Each row is a point on a landscape with many valleys, with its height.
A ball rolls from a point to whichever of its 2 nearest points has the largest drop for the distance, and stops where none of them is lower. Distance is the straight distance between rows; heights are no part of it.
Q_39: [120 110 192 141 143 193 137 145 152  80 172  84 113 169  66 116 104 158
 161 135 121 151 140 125 155 187  82 145 127]  height 326
Q_678: [133 109  65 131  92 146 158 147 123 187 122 150 153 147 109 111 164 152
 159 100 126  72 129 119  99 160 144 134  79]  height 80
Q_699: [138 144 141 139 102  77  67  84 114 160  78 174  94  72 135 169 120 130
 124 105 107 129  71 143 162  78 143 165 116]  height 228
Q_192: [104 205  92 128 149  66 140 139 167 105 137 142 147 139 175  92 115  59
 132 138 138  90 133 142 118  97 118  86  99]  height 544
Q_246: [118 114 124 126 124 166 125 113 103 167 107 109 191 126 107 136 109 192
 179 114 197  74 124 107 150 178 125 185 113]  height 153
Q_802: [183 190 149 121  87  90 142 149 142 140  95 168 151 139 127 122  94 133
 191 101 162 107  83 139 171 109 190 106 124]  height 246
Q_975: [109 205 161 140 179 136 128 139 177 109 138 147 146 157 175 164  96 114
 125  99 145 172 145 123 164 162 112 149 157]  height 327
Q_270: [117 147 133 147 146  78 158 152 119 145  86 166 134 135 161 138 120 106
 104 177 150  45 137 154 108 134  85 105 114]  height 587
Q_899: [173 182 134 156  82  87 141 130 111 114  92 173 133 125 162 124  90 104
 187  97 136  72  77 128 124 111 166 116 125]  height 285
Q_350: [123  82  39 102 123 139 100 155 181 135 168 155 134 116 108 108 203 135
 170 167 116  99 154 186 122 163 161 116 108]  height 259
Q_105: [129 133 167 135 152 181 170 138  85 108 163 139  96 154  84 174 115 136
 138  81 119 177 133 120 140 200 113 103 144]  height 375
Q_56: [169 104 123 155 137  93  72 133 174 154 117 157 130 103  83 207 153 145
 150  89 100 101 122 155 163 128 145 151 152]  height 293
Q_680: [ 96  85 125 125 108 141  58 132 185 119 142 119 170 123  71 167 154 182
 147  83 131 137 140  99 155 109 126 150 125]  height 217
Q_941: [153  83 113 124 107 151  69 197 116 101 177 136 141 135 129 137 137 126
 200 170 131  92 121 158  87 146 180  88 148]  height 173
Q_980: [155  81 166 133  76 149 119 106  62 143 107 119  67 128 116 133 104 100
 149 100 134 151 110  96 126  84 166 114 134]  height 16
Q_840: [108  93  51  99 128 125  89  84 155 138 126  78 167 155 145 114 179 143
 139  99 158 155 183 129 141 106 155 137 103]  height 146
Q_147: [129 129 148 149 130 118  86 121 136 134 108 118 183 175 108 197  80 148
 121 100 103 156 148 117 142 118 119 138 122]  height 359
Q_121: [144 152 143 137 135  45 133 133 190 138 104 159  84 103 158 103 141  70
 160 145 118  74  94 193 166  76 121 132 135]  height 464
Q_291: [ 84 123 143 146 127 167 183 130 113  60 192 120 126 133 149 111 104 113
 118 136 116 167 122  71 103 149 110 138 116]  height 271
Q_939: [175 185 118 109 162 122 108 166 138 106 161 110 177  71 133  86 146 146
 156 187 167  91 114 188 142 110 146  74 165]  height 329
Q_327: [135 142  78 115 117 150 114  96 114 128 135  91 151  97 130 127 107 154
 117 134 111 150 146  97  81 154 134 209 155]  height 194
Q_635: [100 147 186 132 133 195 184 136  94  75 191 118  95 119  62 148 114 161
 120 113 113 185 111 103 140 176  66 133 123]  height 344
Q_853: [131  66 185 158  72 131 101 109  68 155 126 113  85 103  95 150 113 147
 134 110  92 128 105  70 122 109 147 146 116]  height 53
Q_873: [103 158 163 131 130 146 142  86 161 150 142 143 115 137 151 168 131 124
 118  64  94 201 133 101 152 141 110 191 152]  height 278
Q_726: [ 65 115 181 104 104 169 137  98 112 141 136  94 180 128 174 137 111 138
 118  74 187 169 113  72 167 120 119 168 104]  height 203
Q_140: [135 130 126 132 100 105 102 113  99 180  90  91 168 136 151 199 123 153
  82 134 141 169 167 130 122 152 147 130 133]  height 306
Q_258: [158 136 140 126 112 103  99 116 118 138  87 143 138  67 137 148 143 122
 135 127 122 123  87 156 153  82 154 115 158]  height 178
Q_746: [144 170  54  99 154 158 147 129 132  96 174 129 145 129 107 100 145 116
 144 127  85 144 164 165  91 138 135 111  99]  height 181
Q_826: [101  94 153 120  93 163 141 171 183  80 156 115 133 142 113 123 126 150
  84 157 110 158 126  92 105 123 122 127 112]  height 334
Q_588: [171 228  67 137 147  78 154 131 129 123 135 205 147 102 128 129 144 111
 167  70  99  97  98 153 130 147 160 139 120]  height 82
Q_648: [143 134 120 116  67 161 131 201 153 140 116 114 194 148  99 116 132 172
 148 208 154 126 112 159  78 148 167 106 152]  height 272
Q_234: [114 106  97 126  84 124  95  94  99 141 136  62 151 107 142 148 140 146
  90 134 104 176 165  79  67 174 158 194 125]  height 215
Q_314: [112 118 183 174 139 180 144 116 114  56 159  67 127 139 124 134  92 148
 155 154 127 154 117  90 145 181  72 158 147]  height 310
Q_704: [159 122  94 117 112 135 131 172 123 123 141 142 157 117 129  93 122 113
 189 168 146  94 103 158  71 122 173  80 124]  height 213
Q_641: [123  88 162 116 126 130 125 100  78 137 142 111  71  85 135  93 131 111
  70 129 131 135 114  80  98  87 147 141 114]  height 103
Q_8: [ 94 126 192 134 177 162 119  85 156 122 144 101 142 152 127 126  95 119
 138 106 148 168 123  99 189 123  79 182 153]  height 320
Q_751: [119 128 125 143 127 103 103 135 136 137 112 166 171 125 145 144 143 104
 166 105 168  60 125 130 157 121 142 133 129]  height 682
Q_168: [129 110 103 164 184  61 113  86 114 147 110 144 107 104 139 123 112 117
  95 165  83  76 139 142 128 132  88 160 104]  height 537
Q_334: [ 70 110 157 114 105 140 118 111 115 147 148 116 146 127 166 171 141 107
  78  72 147 188 148  81 142 120 125 163 113]  height 232
Q_38: [ 97 144 151 104  90 133 132 120 138 115 151 160 119 112 147 103 116 111
 154  95 138 130  97  83 142  73 161 130 111]  height 405
Q_299: [118 182 128  94 121 127 145  93 101 165  94 170 114 105 157  87 132  97
  88  88 162 118 103 112 142  68 127 132 103]  height 351
Q_96: [131 121 112 168 192  96 108  99 134 139 102 127  96 152 145 143 110 122
 119 115 119 101 160 131 170 117  72 155 108]  height 514
Q_797: [112 118 118 127 139  72 121 160 116 138  94 181 137 112 158 127 146 101
 137 117 172  35 116 165 136  76 129  85 117]  height 648
Q_17: [123  99 168 165 120 146 101 119 154 108 128  74 178 117 155 124 104 179
 117 185 154 114 137  87 135 164  92 188 159]  height 337
Q_376: [125 112 174 151 112 155 151 143 107  53 138  95 102 131 140 127 104 119
 134 191 118 140 103  96  93 143 120 100 165]  height 355
Q_88: [118  96 162 111 105 108 101 127  93 154 126 100 148  74 115 107 137 161
  68 146 128 142 130  79 101  98 125 151 130]  height 142
Q_27: [135 137 120 122 165  75 113 121 160  95 146 153 110  63 157 140 149  93
 119 170 105 107 120 178 117 107 121 122 130]  height 392
Q_935: [114  93 104 106  92 137 168  88 111 144 135 144  45 130 147  98 182  89
  77 113 102 164 161 128 100 142 137 147 105]  height 280
Q_165: [125  86 118 132  96 127 143 131 142 161 141 105 137 150  85 139 137 146
  86  95  94 124 161  99 132  99 124 152  75]  height 123
Q_236: [113 120 184 116 132 170 186 142 114 131 127 156  95 138 140 124 132 134
  95 140 154 147 116 142 156 147  98 112 144]  height 433
Q_936: [133  72 175 153  76 153 149 163 181 115 124 109 134 145  92 115 128 171
 128 154  92 124 125 105 108 132 111 148 129]  height 321
Q_51: [100 187  74 132 154  91 183 140 163 109  99 108 142 171 173  57 137  71
 114 153 150  86 155 152 112 132  89  78 102]  height 561
Q_761: [114 158 127  84 108 140 128 119 149 141 136 145 116 131 146  96 148  89
 114  75 168 139 129 133 150  74 161 110 116]  height 382
Q_738: [155 127 113 121 145 172  92 177 131 107 170 135 174 149  89 149 142 159
 155 132 148 108 161 179 140 157 141  90 136]  height 92
Q_507: [144 162 167 111 149  90 124 147 144 114 132 149 160 105 198 130 127 106
 114 173 177  83 100 158 138  96 134  80 154]  height 419
Q_302: [100 135  83 115 125 166 138 156 111  74 177 132 136 108 119  90 144 101
 108 126 107 164 134 141 104 114 150  97 107]  height 208
Q_600: [129 180 145  89 142 104 172 118 143 182 105 163  72 134 163  92 169  61
 112 115 139 154 128 200 126 118 119 112 145]  height 498
Q_736: [159 114  85 104  79 148 120 147 122 172 101 123 178 144  97 116 138 142
 188 112 123  98 121 118  90 114 158 141 124]  height 46
Q_992: [121 119 199 139 136 154 162 146 121 162 113 167 120 144  87 153 141 186
 102 109 154 139 117 133 150 172 117 135 151]  height 401
Q_888: [112 100 127 100 114 107 153 129 130 119 130 140  49 112 153 125 158  48
  64 136  93 141 142 128  92 104 130 116 118]  height 309
Q_546: [177 193 135 146 165 116 144 153  93 100 141 153 164 127 133 155  96 128
 139 154 139 104  94 158 140 157 150  88 151]  height 421
Q_860: [142 146 119 141 186 109  67  95 141 121 121  98 161 144 114 172  91 124
 122 116  87 165 140 121 148  93  94 152 115]  height 374
Q_663: [136 179  34 124 166  96 143 115 150 138 124 168 152  86 127 110 156 123
 145 116 109  95 118 148 113 154 132 141  96]  height 144
Q_728: [133 101 117 145 159 154 109 154  69  90 153 134 119 147 125 157 130 105
 157  98 151 125 141 148 123 147 150  87 123]  height 104
Q_80: [160 119  92  77  67 149 132 175 125 165 107 108 155 141 106  98 130 138
 180 178 129 121  90 185  49 144 164  94 148]  height 248
Q_93: [122 112 160 118  79 109 141 136 144 189 106  93 107 155 104 134 124 165
  60 114  88 153 147 124 140  75 115 144  97]  height 99
Q_983: [134 172 176  95 100 155 134 158  94 134 132 167  92  97 155 140 136  99
 132 135 149 147  92 153 132 105 188  84 183]  height 154
Q_566: [120 125  82  91  99 130 113 141 166 135 127 115 191  96 104 118 183 177
  83 141 139 146 132 118 112  79 164  94  99]  height 88
Q_461: [127 113  85 109  55 156  91 160 153 172 128 117 192 129  69 126 146 186
 140 115 114 131 140 105  81 116 173 125  87]  height 15
Q_733: [137 114 136 136  61 137 156 141 134 140  97  89 161 150  97 122  93 186
 118 163 102 137 140  91  80 146 129 140 111]  height 304
Q_801: [ 68  70 190 109 113 140 150 146  87  94 150 126  87 119 186 102 149  73
  83 147 161 121 121  78  84 111 109 110 122]  height 209
Q_479: [128 144 102  98 149 113 135 123 114 100 111 106 157 115 181  59 144  94
 139 196 182  87 141 142 108 142 112 111 149]  height 262
Q_929: [101 160 147 129 137  55 119 186 176 123 148 153 148 135 208 138 130  56
 111 143 137  73 126 145 113  66 113  90 104]  height 516
Q_658: [ 96 114 136 125  85 177 138 104 125 151 128  93 192 130 154 127 131 170
 144 103 207 129 128  86 171 149 118 167 109]  height 180
Q_819: [ 73 139 144 134 122 155 111  77 140 158 131 108 141 142 132 190  88 126
  98  63 138 194 144 100 163 139 110 187 102]  height 256
Q_954: [131 107  98 152 168  61 164 120 125 153  96 154 118 137 150 100 110  90
 110 168 110  36 136 121  92 121  88 118  90]  height 562
Q_207: [147 149 112 143 133  84 148 132 116 146  80 176 141 110 136  97 123 119
 153 159 147  28  93 158 139  94  99  91  99]  height 616
Q_405: [143  88 124 125 131 142  49 133 146 147 127 122 151 122  51 148 151 190
 188  86 105 103 145 139 150 128 113 156 135]  height 239
Q_964: [ 91 137 154 139 163  99 115 168 140  97 129 142 125 145 199 149  88  72
 131 136 126 115 133 132 115  91 127 111 128]  height 482
Q_902: [140 167 111 134 194 137 147  91 101 155 129 135 116 109  48 131 116 155
 105  92 102 145 134 152 167 158 104 156 134]  height 529
Q_97: [174 154 168 111  70 121 134 136 136 119  98 159  99 124 147 116 128 115
 152 129 163 136  92 138 159 132 178 107 159]  height 206
Q_816: [ 99  88 106 146 110  98 114 157 162 139 102 164 162 150 173 166 157 122
 113 136 167  85 156 141 124 126 144 129 111]  height 705
Q_513: [134 125 153 126 116  76 111  78 110 169  91 117 136  61 146 126 127 155
  73 159 133 111 112  75 116 104 123 168 145]  height 175
Q_245: [108 152 142 147 184 172 176 100 103  59 163  93  92 147 144 136 100 124
 156 114 110 167 124  86 136 159  82 141 131]  height 292
Q_276: [146  95 210 142 148 138 191 149 157 156 111 151 115 198  85 158 127 164
 148  79 154 129 118 145 169 201 117 143 135]  height 368
Q_3: [135 140  92 157 163 126 152  87  69 124 106 130 104 163 127  80  77 126
 195 133 155  46 111 121 132 136 106 123 100]  height 243
Q_602: [122 141 115 139 144 110 161 100  81 147  94 156  98 144 163  84 111  85
 154 109 187  67 108 119 148 137 112 115 115]  height 277
Q_934: [146 124 142 142 136  71  85 157 199 143 122 192 153  90 124 192 125 128
 134 115 125 105  83 130 166  89 140 155 137]  height 109
Q_906: [109 141  80  79 104 165 165  97 151 112 138 139  83 129 164  88 171  68
  97 111 125 171 143 142 121 138 146 135 119]  height 258
Q_85: [123 110 129 173 111  98 131 139 158 143 125 126 162 119 124 158  94 170
  90 153 112 110 126  74 112 140 112 178 120]  height 325
Q_739: [117 147  87  91  78 158 106 120 112 144 113 100 189 127  98 146 162 180
  83 123 132 190 164 131 126 113 163 101 100]  height 120
Q_740: [134  50 117 153 126 172  96 119  72 140 150  75 104 171 102 146 139 146
 155 134 124 121 176 124 107 177 112 138 118]  height 253
Q_796: [133 104  93 100 111 142  66 107 158 142  96  85 164 150 143 152 157 123
 140 110 156 150 160 175 154 112 149 118 136]  height 171
Q_768: [ 95 138 204 111  88 179 169 143 109 103 163  84 138 131  59 118 108 177
  81 142 109 184 125  84 127 157  75 131 123]  height 323
Q_512: [ 96  82 132 119  98 147 155 114  94 109 121 143  81 112 179 100 170  78
  94 133 163 118 131  98 105 143 116 146 143]  height 172
Q_991: [102 105 149 177 125  51 136 130 161 157 119 147 132 117 145 162  83 131
  69 146  83 101 106  51 116  94 101 183  95]  height 347
Q_480: [148 113  90 132 145 112  95 140 132 132 128 137 166 103  96 145 138 159
 180 150 117  87 121 159 109 138 132 149 151]  height 289
Q_757: [183 177 151 152 151 111 117 139  99 109 116 156 141 109  72 161 110 166
 139 131 140 134  88 159 132 177 165 106 197]  height 465
Q_565: [128 153 120 118  91 111 193 131 192 152 118 141 113 168 164 101 134 117
 113 116 128 132 133 135 134 133 122 130 118]  height 541
Q_623: [138 145 160 123  99 152 159 149  76 115 141 183  59  97 157 123 152  77
 166 100 155 146  83 111 129 123 173  93 142]  height 90
Q_492: [164 136 156 144 157 104  84 109 101  99 111 147 107  82 134 161  89 122
 118 145 101 150  87 128 137  81 136 132 163]  height 127
Q_222: [139 114 109 127 137  87 102  85 116 170 104  84 108  92 128 114 112 148
  70 141 134  99 167 114 145 123 119 149 125]  height 210
Q_178: [133 131 141 157 109 118 133 144 103  86 140 164  67 101 175 129 141  71
 129 119 122 135 113  99 101 136 151 120 159]  height 25
Q_854: [ 97 113 189 132 103 173 156 173 152  59 167  90 124 153 109  90 129 139
 118 189 110 187 119 105 101 160 113 107 159]  height 349
Q_373: [137 146 144 120 144 139 165 140 110 144  98 170  55 119 151 112 149  83
  94 135 144 142 127 170 142 134 123 103 173]  height 466
Q_831: [131 183  79 115 187 116 137 105 102  91 136 102 177 125 166  73 106 106
 156 165 149  94 138 141 133 112 109 106 152]  height 234
Q_624: [112 109 167 112 122 146 116 107  54 132 142 140  62  96 130 104 123 116
 124 106 130 145  81  76 135  43 150 106 137]  height 61
Q_862: [128 130 115 151 125 100  60 121  94 163 104  88 177 115 116 212 104 162
 126 104 118 136 167 120 116 136 140 138 115]  height 335
Q_717: [148 143 126 118 145 107  83 124 163 109 152 147 103  88 173 159 168  73
 121 117 124 153 133 164 139 106 138 123 162]  height 353
Q_68: [187 203 134 127 158 124 166 114  85 124 125 135  74 142  76 138 104 135
 148  83 111 213 103 163 156 144 145 100 161]  height 453
Q_640: [128  75 153 158  95 102  93 125 160 128 110  70 150 120 127 144 114 162
 101 173  99 117 143  91 111 174 104 196 154]  height 345
Q_911: [126  45 139 123 108 164  90 130 129 111 135  96  86 158 111 173 136 119
 135 132 124 162 166 153 132 163 125 150 143]  height 229
Q_176: [110 124  93 160 161 146 163  87 125 153 122 124 130 173 121 100  92 127
 140  61 130 112 153 110 174 156  81 182  65]  height 176
Q_686: [119 157 131  98  85 100 169 122 173 170  90 148  71 166 171  98 166  77
 108  96  98 151 145 164  95 125 113 107 111]  height 524
Q_542: [114 109 151 150  70 113 170  74 101 147  94 134  58 133 192 130 134  68
 147 105 146 111 119  96 114 160 104 166 125]  height 94
Q_664: [ 89 129 155 120 170 102 156 130 126 183 112 145 130 163 174 110 140 110
  47 143 167 103 146 160 140  84 103 103  99]  height 599
Q_304: [173 188 101 148 137  93 163 132 149 144 102 206 139  95  90 130 127 159
 137 109 106 108  90 136 128 141 154 119 132]  height 9
Q_468: [127  54 173 139 107 178 119 150  82  78 131  75  71 173 105 101 119 129
 182 173 137 135 122 138  99 137 123  76 132]  height 316
Q_125: [144 125  70 132 143 154  81 209 148 106 183 141 195 142 118 147 132 126
 187 163 134  89 143 172 109 179 149  88 158]  height 131
Q_916: [145 140 124 136 147 171 154 142  63 122 139 128 102 127  98 115 103 119
 165 122 133 123 135 140 128 117 125  78 131]  height 156
Q_438: [188 196 150 154 178  81 146 118 122 109 120 164  99 112 115 180 125 142
 128 104 122 148  95 152 150 188 160 122 174]  height 509
Q_499: [157 132 147 131 175 163 151 155  62 118 148 153 101 115  64  80 134 127
 154 128 121 110 101 167 154  83 137  47 120]  height 161
Q_814: [141 140  79 112 103 163  98 107  83 127  89  93 159 121 140 138 121 145
 138 154 118 168 150 129  82 164 144 142 157]  height 170
Q_867: [140 149 169 149 174  80 117 137  93 117  87 175 133  98 176 173 101 111
 115 170 159  84  77 147 136 117 133  95 154]  height 435
Q_35: [121  45 131 119  81 161 122 110  58 134 119  44 109 186 129 126 127 129
 139 156 122 145 163 118  80 166 145 129 106]  height 275
Q_617: [130 126  83  85  82 157  71 127 155 137 135 111 172 139 101 147 162 133
 171 105 167 165 151 181 135 151 190 104 152]  height 197
Q_821: [144 123 110 133 139 124 132 158 188 114 136  92 141 140  81 121 111 168
 143 156  49 145 159 127  99 122 111 151  97]  height 346
Q_311: [104 128 155 129 157 119 148 149 134 111 154 145 146 138 178 111 122 101
 120 158 164  77 116 114 141  91 123  99 118]  height 454
Q_639: [170 189 174 131 177 158 152  99  76 129  89 106 101 151  84 111  71 148
 146 101 123 199  87 145 183 126 119 108 139]  height 485
Q_339: [138 101 157 141 101 106 135 120 162 174 102 116  82 145 122 142 139 107
 103 106  79 165 139 139 112  94 142 134 129]  height 69
Q_277: [126  95  68 110 126 112 138 150 225 119 134  65 172 164 110 107 146 192
 124 165  85 136 156 106  99 113 120 132 118]  height 331
Q_715: [115 117 180 165 114 119 151 123  99 133 124 146  37 149 198 138 133  60
 133 113 123 128 123  94 102 120 114 134 152]  height 52
Q_959: [149 119 106 144 172  93 101 101 198 114 139  79 136 146 102 150 106 138
 129 127  57 143 149 147 137 128  99 161 125]  height 358
Q_823: [149 156 105 114 146  95 138 140 154 120 120 129 152  97 161  88 160 133
 158 192 140  69 118 171 114 131 138 113 149]  height 295
Q_661: [ 82 115 189 112 152 171 108 129  79 102 176 119  79 101  84 123 126 140
  81 122 106 180 132  96 126 135  87 127 172]  height 279
Q_29: [126  49 124 116 100 170 133 138  77 114 126  78  89 191 111 101 107 133
 162 204 104 137 125 113  53 164 133 101 114]  height 296
Q_313: [140 210 114 109 131 110 161 155 232 146 136 137 135 160 164 110 140 137
 113 121 130 163 126 145 157 141 127 134 147]  height 555
Q_669: [ 95  92 120 114 135 173 128 115 115  84 190 128  95  91 114 102 167  91
 102 118 107 172 152 122 115 116 147 137 139]  height 233
Q_886: [ 97 154 127 103 135 106 124  94 103 147 105  82 171  96 152 124 116 162
  36 178 145 144 154 109 136 118 116 136 160]  height 242
Q_876: [145 163 116 142 126 103 121 129  83 111 116 185 156  85 164 138  91 114
 162 131 131  76  84 109 107 116 159 100 129]  height 332
Q_642: [ 91 108 131 135  96 139 116 125  98 126 161  70 124 117 132 164 112 148
  57 111  94 178 179  53  99 171 130 176  76]  height 236
Q_558: [166 139 181 149 174 101 104 127 143 121  99 148 104 131 117 145 112 133
 126 141 121 134 101 144 165 125 110 134 197]  height 77
Q_76: [139  49 158 139  81 116 112 131 110 148 123 109 114 138 107 109 122 136
 135 128 126  90 129 108 113 102 148 121 111]  height 89
Q_427: [127  64  97 110 119 128  78 121 131 101 131 104 126 112 120 140 158 107
 144 134 127 149 160 164 119 132 145 126 114]  height 201
Q_353: [154 174 137 123 129 123 109 148 107 107 155 156 145  97 154 121 142 120
 144 150 166  80 101 182 157 122 178  79 150]  height 371
Q_62: [153 179 125 123 193 144 129 103  97 119 123 124 131 128  71 102  85 151
 129  97 117 155 128 141 182 110 104 106 120]  height 508
Q_837: [155 112 143 168 136 136 112 196 102  98 159 140 150 155 121 187 122 129
 141 132 124 121 149 162 147 176 140  69 133]  height 37
Q_960: [147 154 150 168 145  99 118 148  89  92 133 161 120 118 173 162  79 111
 141 149 128  96  76 115 132  92 134  56 123]  height 381
Q_58: [154  93 156 130 148 121 110 128 161 142 122 104  92 133 108 134 138 136
 104 142 113 140 138 140 148 108 102 130 154]  height 36
Q_689: [121 177  37 116 168 151 149 121 138 119 139 146 174 102 125  71 132 163
 139 143 127 100 128 126 109 131 129 165 134]  height 179
Q_233: [144 116 130 121 100  91 158 125 113 114 106 170  59  78 153 136 155  73
  99 147  80 122  94 150  79  70 153  85 128]  height 348
Q_570: [170 149 160 135 125 147 181 119  84 128 120 123  87 155  64 162 130 151
 117  67  99 228 118 143 137 181 120 106 136]  height 412
Q_210: [120 115 135 146 150  84  41  86 111 171 117 151 113  68 136 190 132 113
 101  92 111 144 115 116 148  83 130 174 141]  height 276
Q_78: [138 107 175 133 135 168 154 150 174 118 137 132 119 181  99 150 127 154
 175 114 146 153 155 151 183 214  93 137 125]  height 343
Q_122: [122  43 152 143 137 152 136 110  91 141 124 109  66 148  96 104 115 128
 138 109 117  99 121 125 151 119 108 129 103]  height 122
Q_665: [127 101 140 110 143 104  35  98 149 134 123 124  95  71 141 174 161 115
 118 111 116 161 147 156 147  72 126 140 168]  height 317
Q_191: [165 104 101 124 119  99  75 131 168 165 140 125 142  83  45 158 144 167
 193 114  77 111 117 161 129 121 136 164 141]  height 261
Q_917: [141 184 134 129 143  71 140 109 213 152  93 133 106 140 152 111 120 111
 127 135 112 124 105 170 172  59 108 126 115]  height 486
Q_793: [125 144  97 109  92 160 113 101 103 122 110  85 187 124 126 113 111 138
 111 127 132 152 145 109 106 101 145 121 125]  height 147
Q_235: [139 109  90 135 107 145 138 150 116 200 132 134 177 172 111 145 139 184
 154 124 166  77 144 120 123 189 139 173 117]  height 117
Q_106: [102 184 129 119 154 128 187  83  71 150 106 173  74 108 151  87 132  63
 121  80 179  90 113  99 130 104 110 122  96]  height 315
Q_141: [123  96 126 135 135 165 160  98 100 153 141 130 105 153  83  80 125 133
 157  77 147  89 136 113 174 137 114 136  68]  height 151
Q_710: [102 197  49 133 207 140 138  94 107  98 141 136 158 112 146  81 101 112
 134 138 116 123 130  99 123 112 120 149 122]  height 205
Q_532: [154 165 106 157 159 150 164 122  92 133 122 130 133 172  99  84  62 149
 210 123 122 115 126 130 125 151 109 147 107]  height 219
Q_497: [ 99 113 186 119 147 117  67 144 165 150 133 176 110  89 122 160 114 130
 141 104 135 125  91 124 169  81 135 159 162]  height 158
Q_952: [ 92  96  48 114 161 140 132 155 177 102 173 140 143 157 108 121 174 136
 123 165 108  90 172 169 118 156 122 116 104]  height 282
Q_336: [121 161 169 137 159 136 121  92 178 127 125 127 119 119 155 128 105 125
 115  99 138 183 115 120 182 145 115 180 169]  height 300
Q_597: [154 165 142 136 204  97 164  85 101 141 102 168  96 136  87 146 127 139
 117  84 124 153 115 141 158 181 131 136 155]  height 551
Q_770: [151 139 119 164 167 139 141 101 125 126 140  96 150 176 116 130  83 136
 176  88  98 151 152 121 141 157  89 167  99]  height 198
Q_343: [120 167 130 116 150 119 111 113 110 141 105 113 176 132 182 179 113 144
  58 138 166 161 165 103 143 115 124 115 142]  height 274
Q_820: [ 88 109 133 124  97 153 161 123 119  92 180  89 160 117 134 116 111 146
 102 126 100 180 143  35  74 155 127 161  85]  height 254
Q_723: [ 89  95 112 107 159 153  95 126 101 101 180 105 100 104  94 130 145 119
  61 131  82 193 167 108 110 130  90 133 151]  height 257
Q_26: [130 163 105 144 140  95 138 133 170 154 115 173 128 100 107 143 126 144
 106 130 122 109 103 124 162  91 150 147 137]  height 59
Q_224: [168 144 140 124 156  53  98 134 194 120 148 140 109  82 176 129 171  93
 163 174 124  68 112 205 156 116 120 139 146]  height 432
Q_554: [133 141 100 130  82 170 165 183 163 132 112  94 199 158  97 121 101 183
 144 173 122 140 119 112  77 167 123 130 126]  height 290
Q_922: [ 96  97  60  98 101 121 107 123 168 149 126 118 180 145 135 110 180 169
 119 111 171 113 147  87 139  86 158 114 104]  height 119
Q_995: [100 106 165 124 147 154  73 142 169 112 155 139 155 105  92 129 123 152
 129  89 133 115 117  98 153  80 109 145 138]  height 193
Q_288: [125 126  52  92  81 128 104 166 148 154 148 131 171  96  80 135 176 180
 115 155 105 124 124 139  61 127 168 101 105]  height 50
Q_456: [114  83 145 119  64 123 147 116 124 139 111 145  62 152 189 101 174  46
 119  97 165 124 148 117 114 146 150 152 140]  height 134
Q_988: [123 122  70 128 142 134 137 123 124 134 138 125 138 141  84 128 143 138
 110  96  89 131 165 151 120 131 125 120  90]  height 152
Q_515: [ 97 118 203 112 127 163 145 108 109  93 123  82 110 125 104 115 117 150
 101 147 132 168 132  99 129 130  77 115 164]  height 302
Q_631: [146 131  46  85 118 156 102 148 146 120 159 129 141 143 107 112 179 132
 178 120 129 143 151 208 114 183 184 115 117]  height 230
Q_842: [125 103 141 119 140 150 150 135  57 136 132 146  68  85  94  84 116 129
 115 118 132 119  88 131 125  62 149  49 119]  height 111
Q_760: [ 99 133 123 126 150 102 177 124 149 150  89 130 106 180 171  80 145  79
  89 174 147  79 165 170 119 112  92  74  91]  height 576
Q_60: [ 98  97  91 136 117 119 125 147 211 127 124  84 181 204 134 114 148 176
 115 151 141 123 153 131 129 129 113 112  92]  height 319
Q_530: [150 139 105 136 166  87 106  85 186 133  92 107 116 159 135 103 114 103
 135 138 120 126 131 144 179  89  90 162 128]  height 499
Q_511: [137  96 112 135 136 124  81 114 125 119 123 106 178 123 137 145 108 148
 150 178 149  97 126 100 127 136 123 162 166]  height 318
Q_9: [124 156  80  87  89 158 149 129 123  98 172 162 117 105 145  59 163  92
 116 108 131 158 125 108 112 122 170 121 104]  height 235
Q_204: [145 194 126 149 158 117 176 114 160  83 133 127 134 169 172 168 110  93
 134 100 108 166 176 136 134 186 102 128 144]  height 354
Q_613: [118  72 165 143  75 195 155 147  96  82 154 111  88 135 125  99 126 125
 152 154 137 129  88  98 100 150 118 110 134]  height 336
Q_627: [ 96  85  70 115 109 159 138 166 167 127 139 120 178 187 104 137 150 169
 120 157 114 112 167 131 111 163 125 130  82]  height 303

Call two points neighbours if one is among the 2 nearest of the other. Go from one point of each pair to the other, from neighbour to neighbour, staying as low as possible. Name the highest point that can't be avoided.
Q_302 and Q_178 | Q_233
Q_304 and Q_85 | Q_640
Q_178 and Q_624 | Q_801
Q_837 and Q_85 | Q_991
Q_837 and Q_624 | Q_499

Where does a ball stop that starts at each point below?
Q_761 | Q_980
Q_975 | Q_461
Q_168 | Q_58
Q_902 | Q_302
Q_8 | Q_461
Q_854 | Q_837
